Each row is a point on a tangle of strands that fork and nearly touch. The rows are in no order.
In the rows, 100 means zero.
Points whose rows are less than 45.1 apart are linked; no others are. Some points are linked to none.
K_581: 95 120 93 112 117 101 79 104 77 105 128 114 101 96 98 113 107 98 108 129 102 93 109 90
K_380: 88 113 101 105 96 120 99 103 88 100 110 97 94 86 92 101 108 91 98 104 122 87 100 102
K_516: 95 120 88 98 109 105 87 100 87 116 120 99 89 104 93 87 126 116 119 127 95 82 101 93
K_983: 82 113 88 108 113 90 91 107 96 91 107 115 101 87 88 102 111 87 104 113 104 94 94 88
K_819: 94 110 99 99 98 101 87 98 94 105 119 80 98 109 93 85 113 110 110 115 94 88 96 96
K_930: 97 116 103 103 98 120 92 99 83 83 115 83 106 98 79 101 101 93 114 112 86 93 106 107
K_522: 115 80 127 117 99 121 110 94 101 75 96 62 115 112 79 103 91 97 113 105 84 92 98 124
K_831: 111 111 108 112 98 125 101 81 92 101 112 62 99 90 81 93 113 97 90 114 84 95 105 113
K_972: 122 81 120 118 82 121 135 90 118 80 68 66 119 105 74 118 81 103 102 86 84 114 99 105
K_643: 99 78 114 100 78 91 100 94 122 90 88 84 118 103 101 113 98 104 85 80 104 92 102 101
K_17: 94 99 87 108 102 94 93 105 104 105 94 107 91 83 115 101 120 100 90 109 116 100 94 90
K_186: 88 111 78 112 112 93 96 110 100 122 115 128 91 102 105 102 117 127 124 105 102 104 84 80
K_982: 97 102 101 101 96 107 117 101 112 99 106 68 101 98 106 106 115 94 105 106 89 89 114 96
K_748: 112 97 115 121 89 142 121 83 99 86 87 66 112 100 84 95 89 98 93 104 81 110 103 125
K_286: 91 85 88 89 109 87 89 104 108 110 85 107 102 94 112 87 103 105 102 99 83 102 96 109
K_778: 111 88 119 100 99 99 111 105 99 91 97 81 96 79 91 103 81 91 85 91 82 98 108 100
K_726: 94 112 88 104 118 95 90 106 79 114 122 113 104 94 115 110 107 103 103 115 111 114 110 92
K_889: 106 76 109 78 68 96 119 88 112 100 90 95 107 111 85 98 88 96 93 77 97 104 95 105
K_432: 91 88 98 84 94 72 111 104 115 115 86 133 112 109 118 98 93 98 85 88 120 102 109 88
K_986: 112 80 123 100 74 108 116 91 123 84 72 71 119 108 95 112 92 99 88 90 101 100 96 112
K_88: 88 94 90 93 96 82 101 100 107 109 100 117 101 106 119 95 92 109 91 85 108 103 112 91
K_356: 84 91 91 80 82 86 99 101 106 116 84 113 103 107 98 92 88 105 109 69 108 103 87 93
K_266: 107 89 115 105 95 112 98 102 106 88 100 69 111 109 100 99 109 73 109 98 92 98 97 115
K_723: 100 113 91 91 98 105 102 101 98 113 125 94 86 86 83 100 95 98 97 109 93 110 97 101
K_300: 108 85 86 79 80 66 98 99 115 100 88 113 102 102 100 107 96 101 95 81 92 118 91 89
K_537: 93 96 90 112 124 71 97 112 92 108 100 141 103 107 131 104 99 101 107 101 115 107 101 97
K_668: 95 101 97 91 107 107 103 90 91 118 115 93 87 106 104 98 95 93 102 102 111 87 90 88
K_807: 98 105 102 82 103 107 96 114 98 102 93 108 89 98 101 102 101 108 109 107 114 93 107 92
K_875: 100 126 86 109 124 94 103 86 88 119 118 142 78 112 121 92 98 120 106 93 105 101 83 83
K_406: 95 120 81 107 118 105 91 101 96 111 102 134 84 107 117 92 105 111 98 85 106 100 96 77
K_834: 112 83 102 89 81 101 110 90 107 91 109 89 102 104 86 109 101 86 90 81 97 108 94 107
K_514: 101 123 86 110 117 76 105 94 96 109 94 155 88 105 129 98 106 123 107 101 115 124 79 92
K_920: 95 102 79 105 105 82 101 111 104 111 88 152 86 98 124 88 99 121 105 107 114 121 87 90
K_904: 108 95 105 93 90 94 103 95 97 88 98 91 90 89 112 99 108 90 79 93 98 97 102 116
K_869: 97 113 131 96 95 122 109 100 98 92 99 75 108 96 89 104 105 102 102 104 97 84 115 106
K_151: 117 109 114 95 98 127 80 97 86 95 107 83 96 92 96 115 115 88 96 116 88 102 96 108
K_249: 98 93 97 98 113 80 92 114 87 103 109 119 94 98 127 105 92 95 105 101 98 102 96 99
K_751: 87 74 90 97 103 94 103 90 97 101 104 104 116 102 102 106 113 100 92 94 99 105 107 106
K_417: 103 74 126 104 81 118 108 92 101 75 98 79 123 115 95 98 89 100 103 98 84 99 103 119
K_652: 100 83 100 99 92 85 89 107 103 97 78 104 101 79 113 115 86 88 87 90 106 109 100 101
K_171: 92 84 91 85 80 104 108 98 105 95 94 102 110 94 84 94 76 98 98 88 89 117 108 116
K_645: 99 120 97 112 112 93 102 106 93 124 124 91 83 95 116 96 118 103 100 109 107 80 109 98
K_55: 108 89 91 79 93 86 103 98 102 95 100 104 88 100 91 103 99 95 97 85 97 113 97 99
K_318: 104 74 112 98 85 112 100 110 110 78 76 94 120 100 89 103 79 87 101 100 101 107 111 118
K_101: 85 100 83 98 98 90 95 101 100 110 110 110 92 85 89 106 94 122 105 89 103 105 94 86
K_482: 94 100 94 87 114 89 95 92 94 124 105 111 91 109 109 103 100 98 99 99 122 102 85 82
K_111: 96 105 105 98 108 90 103 106 82 100 115 120 87 90 113 91 98 98 98 111 100 94 103 101
K_369: 101 97 105 100 110 92 86 116 107 103 111 90 104 110 97 91 90 96 98 98 115 96 108 89
K_849: 100 99 105 110 89 128 99 84 98 85 101 74 107 96 80 88 101 99 92 103 80 97 100 124
K_23: 106 110 133 105 88 124 116 95 109 86 85 60 115 104 97 101 94 105 103 96 89 94 109 113
K_334: 93 84 96 98 85 113 98 93 102 94 99 83 105 95 86 88 97 107 104 92 89 109 100 118
K_835: 110 98 113 97 90 113 104 104 101 97 121 74 97 107 98 109 111 79 111 107 100 91 90 112
K_738: 103 109 83 108 113 78 92 100 97 107 102 136 82 104 114 91 113 95 103 77 118 108 68 93
K_687: 105 108 89 102 122 75 100 110 92 110 99 129 89 122 117 80 105 106 115 97 119 105 97 76
K_387: 94 106 91 97 113 65 107 107 97 107 90 144 100 120 113 91 91 111 117 80 125 107 99 78
K_815: 126 89 110 98 94 117 90 97 103 81 92 75 103 96 97 111 92 95 89 102 80 116 104 122
K_595: 101 89 112 98 95 125 108 98 107 75 78 79 103 99 79 109 88 98 110 93 83 92 101 97
K_995: 96 104 101 91 88 111 106 86 103 92 108 78 100 95 95 112 88 101 90 108 100 95 99 102
K_187: 114 74 109 88 95 96 116 104 122 107 95 79 111 110 92 104 88 89 90 95 116 106 115 99
K_238: 83 115 91 99 110 91 87 109 105 107 94 104 95 91 117 92 106 105 106 103 83 96 93 94
K_880: 80 129 99 103 102 106 90 98 88 105 106 109 91 91 101 93 120 109 97 110 121 84 96 103
K_95: 81 117 82 104 106 82 95 103 90 114 117 120 93 94 105 100 98 125 117 95 99 112 90 87
K_893: 110 113 121 114 96 129 98 99 90 85 112 72 111 106 78 104 102 81 114 116 78 88 108 117
K_314: 93 97 101 93 99 112 95 110 96 94 91 95 98 97 101 101 95 95 107 95 94 95 104 95
K_841: 102 96 101 91 96 95 107 96 89 85 108 102 79 92 91 96 111 107 97 104 93 91 94 85
K_908: 88 86 86 109 93 92 96 101 97 100 95 98 96 80 111 105 94 94 98 104 110 105 91 93
K_871: 105 81 118 108 91 131 108 92 111 94 98 82 109 106 88 97 96 94 87 109 99 96 105 98
K_817: 90 107 96 107 109 101 89 107 82 87 116 100 105 91 87 106 102 87 110 121 98 94 108 96
K_420: 96 145 95 112 115 103 85 96 76 119 114 102 92 92 101 91 121 96 98 123 88 75 112 93
K_546: 97 102 105 88 102 101 114 101 121 107 95 81 102 100 98 108 114 94 94 95 106 93 110 87
K_500: 95 67 88 86 100 88 94 95 106 100 82 107 113 100 103 104 97 97 93 90 94 101 106 115
K_773: 103 111 93 102 113 79 94 114 108 108 109 104 92 111 104 82 102 100 106 95 117 101 103 78
K_414: 90 124 98 108 104 91 87 105 93 105 114 125 95 103 112 94 117 109 97 95 128 97 95 97
K_886: 86 115 87 102 111 106 89 109 100 105 102 123 100 100 99 96 106 102 95 83 104 101 108 76
K_415: 117 88 118 102 96 112 116 90 105 82 100 72 104 92 82 111 86 92 89 98 77 108 106 116
K_694: 112 92 106 93 95 112 123 101 119 102 84 69 102 99 87 108 101 99 92 99 105 106 119 100
K_250: 105 115 99 94 105 117 94 113 104 109 104 98 82 104 104 100 110 114 103 121 105 80 114 89
K_296: 84 96 95 89 88 92 101 109 99 94 97 103 108 85 89 94 81 103 96 101 107 112 115 111
K_196: 107 97 95 99 103 114 81 106 89 104 109 96 95 95 106 104 112 94 101 115 99 104 102 118
K_524: 83 115 75 106 109 82 91 106 105 96 99 137 90 96 108 87 98 102 104 109 100 103 89 103
K_74: 97 91 109 83 107 92 88 102 105 112 90 109 100 99 102 109 92 90 89 91 113 97 85 83
K_213: 99 92 90 93 111 101 89 99 89 110 116 105 107 101 106 108 123 103 98 105 109 111 113 108
K_732: 104 99 108 99 100 110 92 104 101 92 90 90 100 82 113 109 118 91 92 97 98 99 101 123
K_389: 94 101 74 103 100 93 95 98 103 115 88 125 85 93 123 92 111 112 95 103 108 113 83 88
K_156: 97 87 90 90 107 62 113 108 109 119 84 146 99 117 119 94 92 110 102 88 126 98 102 90
K_73: 113 97 136 108 84 119 124 95 120 75 74 65 122 115 94 103 81 89 98 97 96 99 105 112
K_137: 98 130 93 117 128 74 102 99 89 113 114 145 96 111 134 100 116 121 113 115 116 111 86 105
K_882: 97 109 95 111 105 100 106 100 100 109 120 80 100 95 106 99 125 96 95 122 99 82 118 90
K_157: 105 103 86 81 101 81 103 96 94 92 104 111 86 103 96 98 114 103 97 103 107 108 97 84
K_641: 99 120 113 98 97 119 98 108 104 102 97 81 91 94 92 103 113 115 102 111 97 74 113 99
K_359: 96 116 87 107 119 74 94 103 91 110 117 128 102 106 129 106 109 108 111 107 114 120 100 94
K_97: 108 69 117 98 93 100 96 99 106 94 102 77 116 114 105 98 91 89 101 99 86 103 104 118
K_6: 101 141 85 116 121 102 80 91 77 126 122 119 90 111 117 93 126 103 105 126 96 82 101 92
K_554: 114 87 124 107 89 121 120 99 113 70 64 83 112 94 76 118 78 94 96 87 84 101 106 100
K_767: 101 101 109 94 101 115 98 92 92 106 118 85 95 100 97 117 100 102 95 111 97 87 100 86
K_180: 97 135 93 113 112 97 84 94 86 120 131 124 94 108 113 95 120 109 100 109 116 97 96 99
K_667: 112 79 114 95 92 94 103 106 105 94 88 98 105 82 100 110 79 81 81 83 99 105 109 104
K_609: 119 75 117 108 89 103 126 85 114 76 86 76 119 103 80 102 65 89 87 97 80 107 105 122
K_764: 85 98 81 97 95 91 94 116 113 100 95 130 95 96 101 91 89 96 107 91 106 106 88 101
K_159: 87 115 84 113 117 96 90 113 89 96 105 127 99 99 96 102 119 103 112 104 115 104 101 74
K_122: 93 124 92 108 113 99 82 100 88 110 104 97 89 88 108 91 109 93 102 114 82 84 96 99
K_959: 96 74 100 77 69 89 108 96 109 114 87 107 107 106 104 94 87 104 99 74 102 102 93 108
K_121: 96 79 105 96 89 76 99 92 113 101 92 98 112 105 108 99 95 110 81 76 108 94 116 94
K_860: 103 103 110 108 92 117 98 94 97 107 117 74 100 100 93 82 121 104 100 117 78 92 104 104
K_548: 117 108 114 98 102 134 87 101 89 90 91 77 87 99 96 96 95 88 100 107 86 88 100 104
K_205: 101 79 116 89 94 89 95 109 116 104 100 88 111 114 93 91 85 99 99 98 110 104 108 92
K_225: 95 126 82 106 117 97 85 104 93 124 116 112 85 110 104 89 116 123 123 113 95 91 88 90
K_952: 121 109 123 118 105 128 116 99 101 72 101 66 110 103 68 105 96 91 109 112 75 94 108 130
K_27: 103 90 78 80 92 64 96 95 110 108 85 139 102 115 113 104 98 102 97 81 102 117 85 90
K_752: 128 94 118 131 98 141 124 79 108 74 82 65 119 114 73 104 74 104 92 97 84 112 97 122
K_374: 96 112 85 92 115 85 108 102 86 101 116 123 81 105 105 94 110 103 111 114 107 97 95 93
K_573: 105 82 95 91 107 76 89 107 110 114 84 121 96 95 105 104 85 90 85 79 106 102 94 97
K_326: 91 112 86 99 93 99 97 90 94 92 104 84 90 86 105 107 98 110 95 106 95 88 103 107
K_580: 99 94 71 98 112 64 103 99 101 103 89 143 90 107 109 89 102 96 107 86 109 114 78 97
K_515: 90 94 100 94 96 133 101 101 95 84 85 94 111 93 86 104 91 92 104 103 86 101 109 97
K_541: 115 106 128 108 99 134 94 94 96 102 106 73 112 90 83 119 103 84 95 116 94 107 96 107
K_914: 125 91 132 117 92 122 133 82 114 72 84 75 118 112 69 105 55 101 91 96 86 105 99 128
K_408: 88 87 83 95 80 74 90 114 105 109 80 120 104 96 102 86 82 96 108 72 108 106 91 108

A fork is a point with three links, a tip a point with one. Leave the first point through the second and follow the links. Name the first fork or tip that comes.
K_515; K_314: K_645
K_380; K_880: K_213
K_432; K_88: K_972
K_751; K_500: K_380

A fork is a point with three links. Follow the links from the first point to the second and name the forks in between, in order.
K_266; K_516: K_817, K_726, K_359, K_652, K_415, K_849
K_122; K_225: K_213, K_726, K_359, K_652, K_415, K_849
K_414; K_667: K_213, K_726, K_359, K_652
K_726; K_415: K_359, K_652
K_995; K_225: K_652, K_415, K_849
K_767; K_914: K_652, K_415
K_159; K_764: K_817, K_726, K_359, K_157, K_55

Follow the links from the first point to the second, and from the first to the third. Name the last point that the two ways share.
K_952; K_180; K_752: K_726
K_995; K_886; K_225: K_652
K_548; K_834; K_952: K_726
K_482; K_225; K_580: K_652
K_406; K_266; K_748: K_817
K_238; K_374; K_74: K_359
K_408; K_668; K_380: K_359
K_668; K_180; K_904: K_213
